A landscape with many valleys, sampled at points; each row gives a point and its height.
A ball rolls from a point to whichever of its 3 nearest points has the largest drop for the distance, and stops where none of them is lower. Distance is the straight distance between rows; heights are no part of it.
zemib height 83: 102 113 115 123 118 91 150 141 144 135 151 96 130 185
metev height 79: 151 118 139 101 120 196 81 127 134 131 123 151 131 92
Finu height 324: 191 145 156 106 191 161 123 136 102 149 100 189 130 70
ner height 358: 164 165 128 149 166 95 145 128 93 137 100 153 112 79
vofus height 255: 167 146 137 120 151 153 134 116 117 141 118 163 125 91
Boru height 200: 126 124 132 125 110 161 129 109 142 122 128 133 126 123
kavo height 270: 153 148 136 132 142 141 142 116 111 138 118 153 121 97
gegi height 123: 88 86 136 110 89 139 128 119 170 119 153 95 127 186
Tizab height 316: 140 149 133 139 134 126 150 118 119 136 118 143 125 109
Zakik height 49: 103 123 100 142 133 62 142 156 128 135 160 94 129 187
noz height 239: 118 102 135 115 90 191 84 122 158 125 133 131 126 113
mer height 57: 100 129 98 142 138 60 145 153 118 135 148 91 136 184
daf height 222: 173 141 138 104 158 172 118 124 119 135 119 167 126 89
tev height 287: 115 139 112 150 138 65 155 150 111 121 129 101 130 153
Luz height 84: 102 99 133 122 89 171 107 108 165 115 133 120 130 132
lusu height 238: 123 86 141 112 77 212 59 138 163 149 131 126 124 99
podo height 320: 119 160 106 154 173 51 141 152 89 89 127 106 139 150
Liti height 44: 130 145 135 131 124 119 149 113 117 128 120 135 126 122
Vak height 735: 120 128 137 132 118 119 152 114 130 132 121 121 133 134
lan height 675: 128 144 127 146 135 98 157 126 113 133 115 127 125 126
lav height 395: 121 163 111 158 179 46 148 145 85 97 115 112 129 130
Dov height 321: 173 162 134 140 174 117 142 130 100 146 112 165 117 74
fite height 268: 163 153 135 134 152 137 139 116 108 143 113 154 123 90
Zolu height 89: 122 136 122 145 130 84 154 136 111 124 120 113 129 142
vake height 135: 155 120 139 104 134 195 89 128 130 128 124 160 132 87
Luf height 115: 88 96 115 115 110 108 145 132 160 136 166 93 130 207
suda height 186: 167 128 144 100 150 188 93 126 121 133 115 169 132 80
vebo height 265: 189 144 145 112 174 162 124 129 111 146 106 174 130 73
Foma height 76: 101 105 133 115 96 137 136 120 156 124 138 103 132 168
fatel height 119: 145 113 136 110 115 193 85 124 141 129 125 148 127 93
geba height 267: 105 93 134 120 77 188 79 120 166 129 132 125 125 119
seg height 269: 109 132 117 138 126 83 154 143 123 129 134 103 131 165
mugi height 451: 134 163 124 160 166 65 149 135 88 115 102 131 124 106
kimot height 81: 92 103 101 133 118 81 145 147 149 143 172 85 132 198
vutak height 398: 139 166 119 161 169 72 143 132 90 124 99 142 123 98
Moliz height 339: 99 91 135 119 83 177 93 115 163 121 134 117 122 129
Rirat height 190: 118 114 134 121 98 174 104 107 152 121 127 133 128 123
pinek height 233: 166 141 135 116 135 169 118 121 124 132 123 159 131 93
bor height 760: 119 128 133 135 119 106 151 121 124 129 128 117 131 145
rukuv height 97: 95 106 124 119 108 115 145 128 155 127 151 97 132 184
sif height 394: 143 162 128 148 148 92 149 123 98 133 107 144 120 93
Nibiv height 440: 129 166 114 158 173 53 144 139 76 103 106 123 127 123
zalus height 296: 86 86 133 116 84 149 115 117 168 115 137 105 127 160
zetul height 24: 114 120 139 123 103 141 136 106 144 121 134 122 129 139
Fidam height 178: 147 127 135 107 133 183 103 119 134 127 126 156 132 95
lerug height 68: 108 135 99 150 148 55 140 155 116 118 148 93 129 177
fubot height 676: 124 149 119 155 151 65 152 138 96 116 113 117 127 133
gobe height 176: 111 121 125 130 117 97 156 133 131 133 141 103 131 167
nak height 480: 116 122 136 127 112 121 152 119 134 126 126 121 128 149
Lopi height 150: 131 115 140 117 104 184 95 118 145 125 127 146 127 106
tago height 64: 97 115 106 129 129 75 146 152 138 141 165 88 133 193
Giba height 211: 153 133 137 115 124 166 117 115 130 130 127 156 126 101
rodu height 99: 100 113 126 124 109 108 147 132 143 134 148 101 129 175
bif height 203: 129 100 136 111 90 196 69 131 157 131 128 139 125 99
felas height 413: 134 139 135 129 123 135 143 111 122 128 120 136 127 118
paga height 173: 136 121 133 119 108 174 113 113 144 124 129 136 129 113
Motu height 154: 140 107 137 105 107 199 75 127 146 132 125 142 132 100
kan height 199: 114 147 104 154 155 53 146 153 100 109 132 100 135 154

Call two points neighbours if one is among the 3 nearest of the other. Go from one point of each pair to the other, from neighbour to neighbour, staying as low as possible. Name the highest point that can't be avoided.
metev, Zolu -> zalus
metev, Luz -> Rirat
Luz, Liti -> Tizab
Zakik, Zolu -> seg
Luz, zetul -> Boru
Zakik, Foma -> rukuv

Two balls start at each pair of points below. Name the first point that both come to, or write never.
rodu, Luf -> tago
paga, lusu -> metev
podo, kimot -> Zakik
